Each scene shows the same named points in several views. A view is turned or mirrored, shifted and resized as a whole, has a little noise and may leave points out.

Scene 1
View 1
sed: 32  31  17  -8  -7  -5  7  -30  -9  19  -6  25  18  -12  22  16  3  -5  0  -5  23  -16  -19  -4  -14  -16  -9  -21  -7  1  -14  -30  30  1  9  28  -24  10  2  -28  -15  -34  -53  9
duz: 37  33  29  -28  -4  -9  -7  -44  11  17  -27  20  33  -12  16  21  -1  7  8  -18  17  -6  -34  15  -12  -41  -15  -19  -2  -16  -4  -23  27  -9  20  41  -33  7  6  -22  -18  -18  -45  1
kodi: 29  19  22  -16  -15  1  -4  -21  -7  -6  10  13  -3  -13  19  12  -7  -12  -8  -3  -2  5  -10  3  -17  -13  0  -12  9  8  -20  -1  3  16  3  26  0  12  -10  -10  8  -36  -19  16
pek: 23  16  20  -11  -6  -2  -5  -19  -6  6  7  11  -8  -11  21  13  -12  -10  -5  2  7  -3  -18  0  -18  -13  3  -16  8  9  -15  -9  7  7  7  22  6  12  -4  -21  5  -39  -35  11
zupuv: 36  24  26  -14  -26  -1  -1  -21  -9  -17  14  22  -4  -15  20  11  -6  -15  -15  -4  -10  3  -4  2  -14  -8  -1  -9  5  9  -23  8  3  21  -3  26  -2  12  -16  2  9  -35  -10  17
simif: 29  29  13  0  -5  -6  12  -24  -11  22  0  25  13  -12  26  12  5  -8  0  1  28  -20  -14  -10  -16  -11  -5  -25  -9  8  -17  -36  31  3  4  25  -21  11  2  -32  -14  -41  -61  13
nite: 21  11  23  -28  1  -2  -20  -26  11  2  -5  0  -5  -17  17  15  -20  -1  -3  -6  -2  6  -31  18  -24  -37  9  -16  25  1  -9  -3  -7  1  15  32  15  12  0  -21  10  -30  -27  7
neles: 18  6  26  -13  14  -5  -16  -32  1  32  -14  -11  -1  5  22  39  -14  -2  17  -3  18  11  -40  1  -11  -19  -11  -9  0  -11  4  -19  14  -21  34  16  2  11  8  -42  -4  -32  -44  -8
zupem: 31  12  29  1  -5  -13  -4  -23  -12  21  -1  7  -17  11  27  39  -16  -12  5  5  14  2  -28  -13  -5  10  -11  -8  -16  -1  -5  -8  21  -15  26  3  2  10  -4  -24  -4  -45  -39  -6
Sol: 21  6  28  3  -2  -2  0  -24  -22  22  8  -9  -9  13  24  40  -1  -20  16  3  12  23  -19  -17  -5  15  -21  3  -15  -4  -7  -10  17  -6  24  2  -1  14  -6  -27  5  -42  -22  -1
binu: 20  26  3  -27  7  -3  -7  -23  17  14  -12  24  18  -37  19  -10  -10  6  -12  -3  25  -35  -28  18  -38  -56  21  -43  32  13  -17  -39  8  6  -3  49  -3  11  13  -41  -9  -28  -74  22
kir: 4  -15  23  -11  15  1  -23  -14  -4  16  11  -30  -37  8  22  34  -28  -16  9  12  1  29  -32  -3  -21  -2  3  0  18  5  -2  4  -16  -8  29  2  43  15  -1  -36  25  -44  -20  0
pak: 14  3  15  -11  17  -8  -18  -21  8  27  -6  1  -21  -6  25  22  -31  -2  0  9  19  -14  -42  3  -25  -22  14  -25  16  8  -3  -19  2  -17  24  17  27  12  9  -44  0  -43  -62  1
mula: 24  20  22  -12  -4  0  0  -28  -8  13  0  6  9  -8  19  18  1  -10  5  -4  12  4  -18  -1  -13  -15  -9  -10  -1  -1  -14  -18  17  5  11  24  -11  14  -2  -25  1  -35  -33  9
Nodu: 20  16  14  16  -8  -1  20  -15  -32  22  23  11  -1  2  27  18  12  -26  3  10  24  -1  0  -29  -12  20  -12  -9  -18  14  -23  -29  27  11  3  6  -12  16  -6  -32  -1  -50  -40  15
vuder: 8  -1  21  -7  4  5  -8  -17  -13  15  14  -17  -11  0  20  26  -5  -19  9  6  6  26  -15  -7  -17  -1  -6  2  8  4  -11  -7  0  6  17  10  14  17  -4  -31  19  -40  -18  9
View 2
neles: 1  -10  -15  17  3  3  -10  -21  18  5  -15  -14  13  0  -2  2  -11  -21  -6  -5  -7  32  7  -7  -14  10  -1  27  -19  10  3  -17  -20  10  0  -20  -3  2  1  32  0  18  6  10
zupem: 7  6  -21  24  -1  -6  -23  -10  17  -5  -5  -4  20  15  7  6  -15  -21  -3  -12  -5  23  -1  -15  -19  19  -1  13  -18  7  14  -11  -28  2  -4  -16  -3  0  20  25  1  17  -12  20
vuder: 10  2  -5  18  5  5  -22  -1  21  -11  -10  -3  23  -6  3  5  -26  5  12  -7  11  14  6  -10  -17  5  -4  6  -9  18  13  -17  -33  10  0  -26  -6  -14  11  28  3  15  -2  17
Sol: 8  9  -24  20  3  -5  -23  -7  19  -14  -8  -2  18  8  10  7  -26  -14  9  -13  0  22  4  -13  -18  8  -4  7  -19  6  11  -14  -35  6  2  -16  -6  -20  11  29  -1  20  -9  20
pek: 14  -5  -4  16  2  7  -20  1  14  -2  -6  -5  35  2  -2  1  -8  1  4  -4  3  3  -6  -12  -18  10  2  8  1  11  17  -10  -21  0  -8  -15  -5  11  12  23  1  6  -6  15
pak: 2  -15  4  27  1  7  -16  -16  18  13  -13  -16  19  0  -10  2  -3  -12  -18  -4  1  16  -2  -12  -20  19  4  24  -6  26  12  -14  -7  6  -5  -33  -5  23  21  35  4  11  2  14
nite: 15  -16  11  7  6  14  -19  2  19  3  -8  -11  40  -6  -4  0  -5  3  10  7  3  15  0  -9  -4  16  1  17  2  18  10  -15  -25  12  -17  -20  3  24  4  15  9  5  6  11
mula: 12  -5  -17  11  3  6  -13  -4  10  -3  -7  -5  30  4  0  2  -9  -5  7  -5  -2  8  -4  -7  -16  4  3  11  -6  1  12  -10  -23  -4  -3  -7  -6  2  0  24  -6  7  -4  10
sed: 10  -9  -26  14  0  3  -10  -10  2  5  -6  -3  30  13  -2  1  2  -13  -4  -8  -9  1  -11  -6  -21  3  8  14  -4  -8  15  -4  -14  -15  -1  3  -10  11  0  25  -14  4  -9  8
zupuv: 25  3  -3  8  3  7  -27  14  12  -12  1  3  51  8  5  2  -11  9  20  -1  5  -2  -9  -14  -9  14  1  -2  6  3  21  -8  -35  -2  -16  -4  0  13  10  7  4  1  -13  17
binu: 10  -34  3  13  2  22  -2  -9  3  24  -10  -13  36  -4  -22  -6  19  3  -17  3  -3  -12  -15  0  -22  1  16  22  14  9  15  -5  6  -14  -7  -9  -12  41  -1  30  -11  -8  7  0
kir: 7  -1  11  24  6  5  -27  -6  31  -8  -15  -12  17  -12  0  7  -29  3  6  -4  15  28  13  -15  -14  17  -5  12  -12  37  9  -23  -30  23  -4  -47  0  -5  23  33  16  20  6  21
simif: 9  -8  -27  19  -1  3  -12  -10  1  6  -5  -2  28  13  -4  0  2  -10  -8  -11  -6  -5  -14  -7  -27  2  10  10  -2  -6  19  -3  -9  -19  2  0  -14  8  5  29  -16  3  -11  10
kodi: 20  -3  -3  10  4  7  -23  7  13  -7  -3  -1  43  3  1  2  -11  6  15  -2  6  1  -6  -12  -12  9  1  4  3  6  18  -10  -29  0  -11  -9  -2  11  8  14  2  3  -8  16
duz: 11  -21  -22  1  3  11  0  -13  4  11  -6  -10  35  9  -4  -4  9  -19  0  3  -19  15  -6  0  -8  3  7  26  -5  -11  4  -8  -13  -5  -8  11  -3  22  -18  16  -11  3  5  -2
View 3
Sol: 0  2  2  16  35  8  13  5  14  -14  -23  -2  10  4  1  -1  -18  -12  -3  -13  7  7  10  -5  -5  4  22  -1  -9  -8  -10  -12  -3  2  13  4  23  21  -25  -27  -6  -10  6  -9
zupem: 0  5  6  14  36  8  12  9  14  -19  -29  -2  4  6  7  3  -13  -12  -8  -11  12  10  5  -3  -8  3  9  10  -21  -13  -9  -11  -5  3  0  11  25  22  -17  -22  -8  -7  6  1
kodi: -5  14  -4  16  20  -3  15  3  4  -18  -7  8  6  10  10  2  -10  -8  -4  6  7  -1  16  -8  -20  4  11  -6  -28  2  -9  11  9  8  11  0  22  -1  -12  1  8  -2  1  3
binu: 17  20  -19  -10  1  3  20  4  -5  4  12  10  -9  -4  12  -14  8  -1  0  14  -14  -5  8  24  1  6  -8  23  -43  3  -18  27  20  11  -11  -1  17  15  1  16  -5  9  -8  22
duz: 10  8  -13  8  13  -5  13  0  -13  6  14  -4  10  -14  14  3  -11  -10  -6  -19  -9  -5  8  24  -7  -5  9  17  -30  14  -25  9  5  10  -9  15  16  17  -9  0  -8  -16  -5  13
pak: 3  9  1  -17  19  15  12  13  14  -9  -20  2  -12  1  12  -5  6  -13  -10  12  4  10  -1  3  6  6  -10  22  -27  -23  -19  -1  10  0  -5  8  25  23  -5  -2  -3  7  2  8
nite: -13  10  -2  -6  11  0  9  9  4  -9  -3  1  0  0  18  8  0  -17  -12  12  5  0  9  -12  -11  -1  -1  3  -26  -4  -24  10  13  1  8  9  21  -1  -4  13  13  -4  0  2
mula: 4  10  -6  12  22  0  15  3  3  -7  -6  3  7  2  5  -3  -11  -8  -2  -7  1  0  13  3  -8  4  14  3  -21  2  -12  3  5  8  8  2  20  14  -15  -10  -2  -7  -1  0
simif: 20  15  -12  19  25  3  21  0  2  -9  -8  8  4  6  0  -12  -12  0  4  -7  -6  1  13  22  -5  7  10  14  -32  3  -3  9  4  12  -5  1  20  23  -15  -14  -16  1  0  14
sed: 16  13  -10  19  24  -1  19  -1  -2  -6  -4  5  6  1  5  -7  -14  -3  1  -11  -4  1  11  21  -8  5  12  13  -30  6  -9  7  4  12  -7  6  19  22  -14  -12  -14  -4  -2  12
Nodu: 16  12  -3  29  38  8  22  1  17  -20  -25  12  4  18  -9  -17  -18  1  8  -5  3  7  17  5  -6  13  23  -2  -20  -4  7  0  1  10  10  -8  24  22  -23  -30  -14  5  4  -2
zupuv: -10  17  -3  27  21  -9  15  2  4  -24  -8  10  10  15  11  7  -13  -5  -5  5  10  -2  20  -12  -30  2  12  -11  -33  7  -5  14  7  9  12  0  23  -9  -11  2  10  -2  2  5
kir: -16  2  11  -17  23  17  8  17  28  -15  -32  -1  -5  6  8  0  3  -21  -11  16  15  12  5  -30  3  7  4  -1  -6  -30  -20  -10  8  -7  22  0  27  8  -13  -8  13  0  8  -16
vuder: -5  6  2  2  25  9  14  8  19  -12  -20  3  1  8  1  -5  -8  -13  -3  5  7  4  12  -18  -3  8  16  -7  -9  -13  -13  -4  7  0  23  -3  24  9  -18  -12  8  -3  4  -14
View 4
pak: -7  5  7  5  0  14  -8  20  -3  20  9  24  -8  -23  -9  5  5  -6  -10  -14  3  -7  8  5  7  -14  4  -3  -20  -5  -14  2  -7  0  -17  -17  -3  -2  -32  -2  3  21  -22  -1
binu: -8  7  5  17  -29  21  27  8  -5  17  28  25  -18  -14  -6  1  12  -9  -15  -3  9  7  3  7  -7  24  1  -13  -13  10  -13  7  -5  4  -15  -14  -20  15  -19  11  11  18  16  -7
pek: 7  -12  -6  6  -7  9  -5  6  3  10  -6  23  2  -5  2  4  -1  -14  -6  -1  0  6  -2  7  -1  5  9  -2  4  -11  -16  -4  9  0  -18  -4  -1  -1  -15  -2  1  -2  -11  -9
neles: -7  6  -12  -12  1  18  -24  15  -1  -5  -1  14  1  -23  -8  0  15  9  -7  -11  2  -23  11  17  19  -10  -3  -2  -16  2  -10  1  11  -2  -4  -8  -6  -7  -23  -8  -11  7  -21  -8
simif: -11  -20  -4  18  -23  13  -1  15  1  -2  3  16  -1  -19  -7  2  19  -4  -9  -1  21  -5  -7  8  -9  25  6  -13  -2  -3  -3  -13  3  -9  -17  3  -2  -2  -14  4  -11  -8  7  -25
zupem: -2  -17  -6  3  2  3  -29  18  6  -2  -17  17  8  -19  -3  4  7  0  2  -8  9  -16  -1  7  8  -10  9  -2  -4  -16  -7  -11  11  -9  -13  1  11  -17  -22  -11  -15  -7  -27  -17
duz: -6  9  -14  8  -34  13  7  3  2  -18  6  19  -11  -17  4  -2  17  16  6  2  9  -14  3  16  6  21  -5  -12  -14  12  -5  6  27  -2  6  0  -12  6  -8  -5  -5  0  15  -17
Nodu: -6  -40  -10  4  1  15  -25  17  1  -2  -11  9  19  -14  -13  3  20  -15  -22  -2  21  -3  -11  12  -5  20  10  -8  14  -15  -5  -25  0  -15  -27  9  4  -10  -14  5  -21  -24  -8  -28
sed: -8  -14  -8  14  -24  11  -2  11  3  -7  1  17  -3  -18  -2  1  16  2  -3  0  18  -8  -5  10  -4  23  5  -13  -4  0  -3  -8  12  -8  -10  3  -3  -1  -12  1  -10  -8  7  -23
kir: 12  -1  -8  -22  29  17  -33  14  -2  23  -12  20  14  -4  -5  6  -8  -17  -17  -11  -16  -1  13  15  21  -30  5  11  -1  -18  -26  1  0  4  -21  -16  -2  -9  -28  -7  -3  8  -45  8
zupuv: 19  -18  -13  11  -13  -1  1  -6  10  6  -21  28  5  13  15  5  -12  -19  5  9  -3  18  -5  7  -5  11  15  -1  16  -19  -23  -6  24  2  -13  3  4  1  -6  -3  2  -19  -5  -11

Which points are out of place in each view (at most two, in the order of its rows)? Write - if all are in place.
view 1 => duz, nite
view 2 => -
view 3 => Sol
view 4 => binu, Nodu

Scene 2
View 1
zaz: -24  -19  1  10  -10  13  -23  -5  1  -10  22  -10  -1  6  -20  -3  -15  3  10  1  17  30  8  -27  11  -4  30  5  1  -5  3  3  -5  -11  -8  -29  -8  3  3  2  -6  -2  3  -9
zan: 14  3  1  13  -7  -1  -7  -20  -14  -16  25  -32  -7  -13  -10  -16  3  -2  21  20  6  18  26  1  10  -12  25  11  12  30  4  -22  8  -34  4  0  -11  13  -2  -6  5  27  8  -18
dini: -10  -1  -10  19  0  4  -3  -16  12  -10  14  -24  -7  7  -23  2  -9  3  -5  -15  12  25  6  -9  5  -9  15  -12  1  8  -6  1  4  -33  5  -26  9  1  3  -1  10  4  -15  -16
gapor: -6  -14  4  11  -13  12  -29  1  -7  -10  26  -16  9  -9  -16  -12  0  -2  29  35  7  23  32  -25  15  -6  40  11  14  15  9  -5  4  -14  -12  -10  -20  14  -3  -9  -5  6  21  -14
Bez: 17  17  -19  24  3  -1  2  -9  19  -11  10  -35  7  -3  -26  6  14  4  3  14  -4  20  27  -5  3  -11  17  -28  11  36  -11  6  27  -46  7  -11  7  15  0  -15  22  6  -11  -29
Vivum: 10  5  -8  17  -4  6  -3  -3  11  -20  17  -34  5  -6  -25  5  12  10  17  22  -4  21  21  -17  2  -4  24  -11  6  33  -15  5  21  -34  8  -9  -1  19  6  -13  24  1  0  -20
fuber: -29  -28  -4  14  10  8  4  -27  -4  1  37  -6  -8  1  0  9  -30  -12  -14  -34  17  15  4  -5  12  -14  13  -13  -10  -8  15  -2  -17  -11  -3  -40  4  -7  -1  12  -20  15  -11  -15
vaduz: -3  -12  2  10  -11  14  5  -1  10  -33  21  -34  -10  -1  -25  13  -1  20  21  5  0  23  -8  -23  -9  -1  20  -4  -14  28  -36  2  12  -25  19  -19  5  19  25  -2  28  -8  -4  -6
badu: 4  -26  -4  15  9  13  29  -10  1  -15  49  -25  6  -25  1  28  -2  -1  13  7  -12  1  18  -6  4  -11  17  -25  -15  37  -16  3  11  -9  11  -19  2  19  14  0  7  8  1  -26
bera: 12  3  3  12  -4  1  -4  -25  -15  -14  25  -33  -12  -11  -8  -16  -4  -6  16  9  13  19  19  5  10  -14  20  10  9  25  7  -24  2  -35  5  -3  -8  9  -4  -3  2  32  4  -15
duv: -11  1  2  11  -4  -1  -21  -29  -13  -9  16  -21  -21  8  -13  -24  -21  -7  1  -16  29  31  7  1  13  -13  19  18  10  -1  17  -23  -12  -33  -2  -19  -6  -6  -8  7  -9  28  -2  -6
Bopi: -13  14  -4  15  -9  -5  -39  -28  -7  -3  0  -19  -17  18  -25  -37  -16  -8  -3  -13  36  41  13  -3  16  -13  22  23  24  -13  27  -20  -11  -45  -10  -19  -8  -13  -17  1  -9  26  -5  -8
Pab: 7  -11  3  10  -6  6  -9  -14  -16  -11  34  -24  -1  -19  -3  -12  -2  -8  25  25  6  14  31  -5  14  -12  29  11  9  26  12  -19  1  -18  -2  -3  -18  14  -3  -4  -5  26  16  -17
novip: -4  5  -18  20  -2  7  -12  3  25  -8  10  -23  14  8  -33  12  10  8  2  10  0  27  20  -25  3  -3  22  -25  5  17  -12  20  20  -32  -3  -25  8  13  4  -12  16  -13  -11  -22
Fonus: 2  -5  0  13  3  0  -2  -29  -17  -7  33  -23  -13  -12  -1  -12  -13  -14  6  -3  16  13  20  7  15  -16  18  7  8  14  18  -25  -6  -27  2  -10  -9  3  -7  3  -11  37  3  -17
View 2
novip: 7  -3  12  -38  -7  -1  9  1  -16  13  -6  -8  28  19  -12  -30  34  25  -37  -6  1  -7  -13  -13  7  19  1  -2  38  -19  16  -24  9  14  18  11  -18  -7  7  -3  -20  -8  9  24
duv: 38  -9  6  14  -3  -11  8  -18  4  18  -21  6  26  0  -1  34  24  -4  24  -6  -23  0  -10  -13  16  2  20  9  3  4  -7  -9  15  -32  19  -10  -23  -15  -1  37  -16  -2  -17  -15
dini: 19  -5  9  -17  -2  3  8  -5  -6  9  -11  -5  35  12  -15  -1  45  11  -8  -12  5  -7  -5  -6  16  11  6  1  25  -17  7  -10  21  -10  30  -2  -19  -12  -4  12  -11  -1  -4  7
Bopi: 42  -19  10  18  -1  -6  12  -21  6  32  -15  1  36  8  1  34  19  -7  26  4  -42  -1  -16  -25  7  5  20  25  5  8  0  -30  6  -21  6  -4  -32  -18  8  42  -27  -7  -19  -16
badu: 1  15  4  -33  -8  -16  -6  -1  -12  -27  -7  5  -15  -5  -10  -26  25  10  -41  -10  35  0  -2  15  32  7  -3  -39  21  -18  -2  17  21  -21  41  -12  1  -7  -7  -2  12  8  10  12
bera: 37  -4  9  11  -3  -24  7  -14  -6  1  -6  11  -13  -1  5  6  6  7  -1  -2  5  4  -9  -2  12  0  13  -12  16  13  -20  -8  16  -18  20  -6  -17  -5  0  25  -10  4  -15  -15
Pab: 25  5  4  -1  -11  -36  -1  -16  -11  -3  -14  16  -25  -14  12  -3  -10  4  -13  4  -8  9  -17  -7  20  5  10  -21  3  9  -13  -3  4  -17  13  -4  -9  -6  12  18  -7  -1  -1  -6
Bez: 21  -10  21  -18  2  -1  9  -2  -12  -2  16  -6  0  26  -10  -39  26  24  -38  -1  20  -8  -10  2  7  16  -3  -13  50  2  3  -33  17  16  20  2  -18  -2  -1  4  -16  5  -7  10
vaduz: 18  12  1  -31  -15  -18  19  4  -28  13  -27  3  18  5  -9  -11  37  43  -13  -35  34  3  -5  -5  10  4  5  -25  36  -30  -21  13  31  14  33  19  -5  -2  -6  -5  -18  -7  3  14
zan: 35  -2  11  8  -6  -30  7  -13  -10  2  -4  11  -24  1  8  -3  -3  13  -6  0  3  5  -15  -2  13  4  10  -18  23  14  -23  -12  11  -7  15  -2  -14  -4  4  20  -13  3  -12  -11
zaz: 11  9  0  -25  -15  -18  4  -10  -12  21  -38  4  32  -8  0  11  24  7  -4  -11  -24  5  -16  -21  18  9  14  2  1  -23  8  2  5  -15  18  6  -14  -15  12  13  -14  -11  9  14
fuber: 8  4  -2  -17  -4  5  -7  -11  8  -8  -26  -1  41  -7  -15  25  47  -22  1  -6  -7  -7  -1  -2  36  6  12  1  -8  -26  17  15  19  -56  39  -28  -15  -22  -7  23  6  2  2  3
Fonus: 32  -5  6  11  -2  -18  -2  -20  3  -5  -7  9  -9  -7  0  14  10  -10  2  3  -5  1  -8  2  24  1  12  -9  2  9  -9  -1  13  -37  22  -18  -18  -12  -2  31  -1  7  -13  -16
Vivum: 19  4  11  -26  -9  -24  13  0  -25  6  -5  5  -9  10  0  -31  15  37  -31  -13  20  2  -13  -4  7  10  3  -23  41  -7  -13  -12  14  18  19  16  -11  2  6  -2  -18  -3  3  13
View 3
duv: -1  -4  -4  -8  0  -7  25  -5  3  -7  -5  -10  7  11  -2  -8  13  -3  4  1  6  -8  12  -3  -6  19  0  5  1  17  0  7  13  -6  5  2  -8  -8  4  -2  0  6  3  -17
Bez: 5  -1  -6  -15  -24  -19  1  12  -4  4  7  5  9  -21  -19  12  -15  -21  3  -10  -9  11  1  -7  13  9  4  23  -3  -9  -10  -10  9  2  20  -17  -4  -9  -1  7  11  -3  21  -14
zaz: -1  -19  -7  -10  0  -2  8  7  -3  -5  4  -4  1  7  6  -1  4  -9  19  3  3  2  5  -15  -6  16  0  4  -4  20  -14  10  -4  9  9  -2  -16  -4  -10  -3  2  3  17  -19
novip: 4  -12  -12  -20  -20  -11  -2  18  -6  0  12  1  11  -15  -11  5  -7  -22  13  -11  -3  11  -4  -10  15  10  5  19  -7  0  -16  -2  0  14  18  -17  -12  -12  -10  -3  6  -3  24  -22
Fonus: -3  0  3  5  -2  -7  16  -5  -3  -1  -2  -1  1  6  -4  3  -2  1  4  6  -1  1  12  -11  -5  15  -6  9  14  3  -1  9  16  -13  1  2  -3  -4  6  5  4  8  5  -11
Bopi: 5  -9  -14  -18  -6  -5  33  -6  3  -5  -3  -14  14  17  -9  -13  20  -8  2  -3  10  -8  8  3  -9  22  -9  7  2  24  -1  4  15  -4  8  -4  -6  -13  3  -2  6  11  1  -23
bera: 3  -7  0  -3  -4  -14  15  -4  0  0  -3  0  -2  2  -4  5  -3  -10  6  8  -7  -1  11  -12  -14  15  -3  10  1  10  -3  0  9  -11  11  0  -2  1  3  11  10  6  8  -9
dini: -3  -1  -3  -13  -12  -9  7  9  0  -5  2  -4  9  -8  -5  -1  2  -11  10  -8  1  1  8  -7  13  11  12  10  -6  5  -6  4  7  7  12  -10  -14  -13  -3  -6  -3  -3  15  -20
zan: 4  -7  -1  -2  -7  -15  12  -3  -2  4  0  4  -2  -1  -8  9  -9  -11  4  8  -9  3  8  -12  -12  14  -6  14  4  4  -6  -3  10  -11  11  -2  2  2  2  16  13  5  11  -7
vaduz: -2  -6  2  -10  -7  -19  -6  11  4  -4  1  7  -4  -20  5  12  -9  -20  19  3  -12  1  10  -17  5  7  24  10  -23  7  -11  -2  -9  11  22  -7  -15  1  -10  3  -1  -11  27  -11
gapor: 6  -27  -11  -5  -2  -4  6  6  -10  3  9  1  -3  9  0  8  -8  -11  18  8  -4  10  0  -21  -14  16  -16  8  7  12  -18  5  -4  3  9  -3  -6  0  -8  8  16  9  17  -16
badu: -10  2  9  10  -7  -10  -11  12  -6  1  6  10  -7  -18  2  18  -25  -4  14  3  -10  13  9  -25  16  4  11  11  8  -14  -10  10  4  -1  7  -6  -12  -3  -5  2  -3  -6  24  -7
Pab: 2  -13  -2  4  -1  -8  9  0  -7  4  3  3  -5  4  -2  9  -12  -4  9  11  -7  8  7  -19  -13  13  -14  11  12  4  -11  5  6  -10  5  1  -2  2  -1  11  13  8  12  -10
View 4
vaduz: -4  -4  4  1  12  1  -10  -6  18  -6  -31  -34  -12  -5  13  31  -6  -7  -7  0  1  22  -12  -21  -37  -40  -20  1  -19  1  13  16  3  -32  -15  0  11  27  5  -36  -19  1  27  -16
novip: -2  -21  9  4  8  16  7  12  30  3  -18  -9  -26  -4  10  6  0  -11  4  4  -2  2  -26  -33  -32  -20  1  -15  -14  2  -11  16  -14  -30  -15  17  -25  25  -13  -19  14  -23  16  -6
zaz: -12  -8  14  7  3  23  1  21  6  27  -12  -9  -1  9  -4  36  -7  -4  17  0  -5  10  -6  -19  -27  -19  2  0  -7  5  -13  6  -9  2  -30  -18  8  -6  -1  -18  31  -2  13  -17
Pab: -1  -14  -13  -5  -15  5  9  -1  8  13  1  10  6  21  -13  -2  -17  0  15  1  -1  -5  4  4  -16  -12  1  18  -12  3  37  7  -15  5  5  -29  4  -1  4  -9  27  13  32  -5
badu: 1  -28  -3  -15  -4  15  20  -1  0  -6  -13  -22  -25  6  8  19  -28  -3  11  -15  -13  17  -25  10  -20  -16  -15  18  -26  -25  33  2  -29  -7  0  3  16  23  -8  -39  7  -9  36  -11
zan: 4  -7  -6  0  -11  0  5  -6  18  11  1  -2  6  21  -14  -12  -12  7  3  8  11  -8  3  -2  -20  -12  -2  6  -17  1  41  12  -8  -8  12  -20  -6  4  2  -8  16  15  30  6
Bez: 9  -23  7  0  2  7  12  -1  32  -7  -8  -15  -25  4  3  -16  0  -3  -7  7  8  -8  -25  -23  -27  -17  0  -15  -22  -5  20  15  -11  -34  11  19  -33  29  -15  -21  7  -15  26  10
Fonus: 4  -9  15  -1  -10  18  13  4  -6  21  14  -14  8  30  -17  5  -17  18  7  1  8  -11  -5  12  -13  -1  1  1  -22  -13  38  -1  -13  11  8  -18  9  -7  0  -15  32  16  29  6
dini: -1  -9  32  7  11  22  6  13  11  15  -8  -35  -13  9  1  20  -5  8  -3  4  8  0  -21  -17  -28  -16  -1  -20  -19  -10  2  7  -8  -15  -13  10  -2  8  -10  -27  17  -4  17  1
Bopi: -2  11  41  21  1  26  -1  24  6  47  15  -15  23  33  -25  9  4  25  1  17  22  -26  4  -18  -23  -1  18  -31  -11  9  0  6  7  9  -11  -22  -7  -25  -1  3  48  18  9  12
Vivum: 3  -16  -7  -2  2  1  0  -5  31  -6  -18  -8  -19  0  5  -4  -4  -9  1  6  4  3  -14  -22  -29  -26  -5  0  -14  3  19  18  -8  -30  1  4  -19  27  -5  -19  1  -7  27  -2
gapor: -7  -15  -20  3  -13  5  3  9  18  20  -10  26  3  10  -10  7  -10  -9  23  2  -9  4  3  -15  -21  -17  7  17  -3  15  8  12  -14  1  -17  -28  -7  -3  3  -3  33  2  23  -13
duv: -2  7  34  14  -1  25  0  16  -3  39  11  -26  17  30  -20  20  -6  23  3  11  18  -13  2  -5  -21  -6  5  -17  -16  -3  16  3  2  10  -8  -22  11  -18  1  -11  34  21  15  4
fuber: -6  -14  42  1  5  41  19  24  -22  30  7  -41  -6  19  -2  46  -21  16  13  -13  -3  6  -23  8  -20  0  0  -9  -26  -30  5  -10  -24  17  -18  -1  27  -9  -11  -38  38  -3  20  -7

Which points are out of place in each view (at most two, in the order of its rows)? Write - if all are in place.
view 1 => -
view 2 => Vivum
view 3 => zaz, bera
view 4 => badu
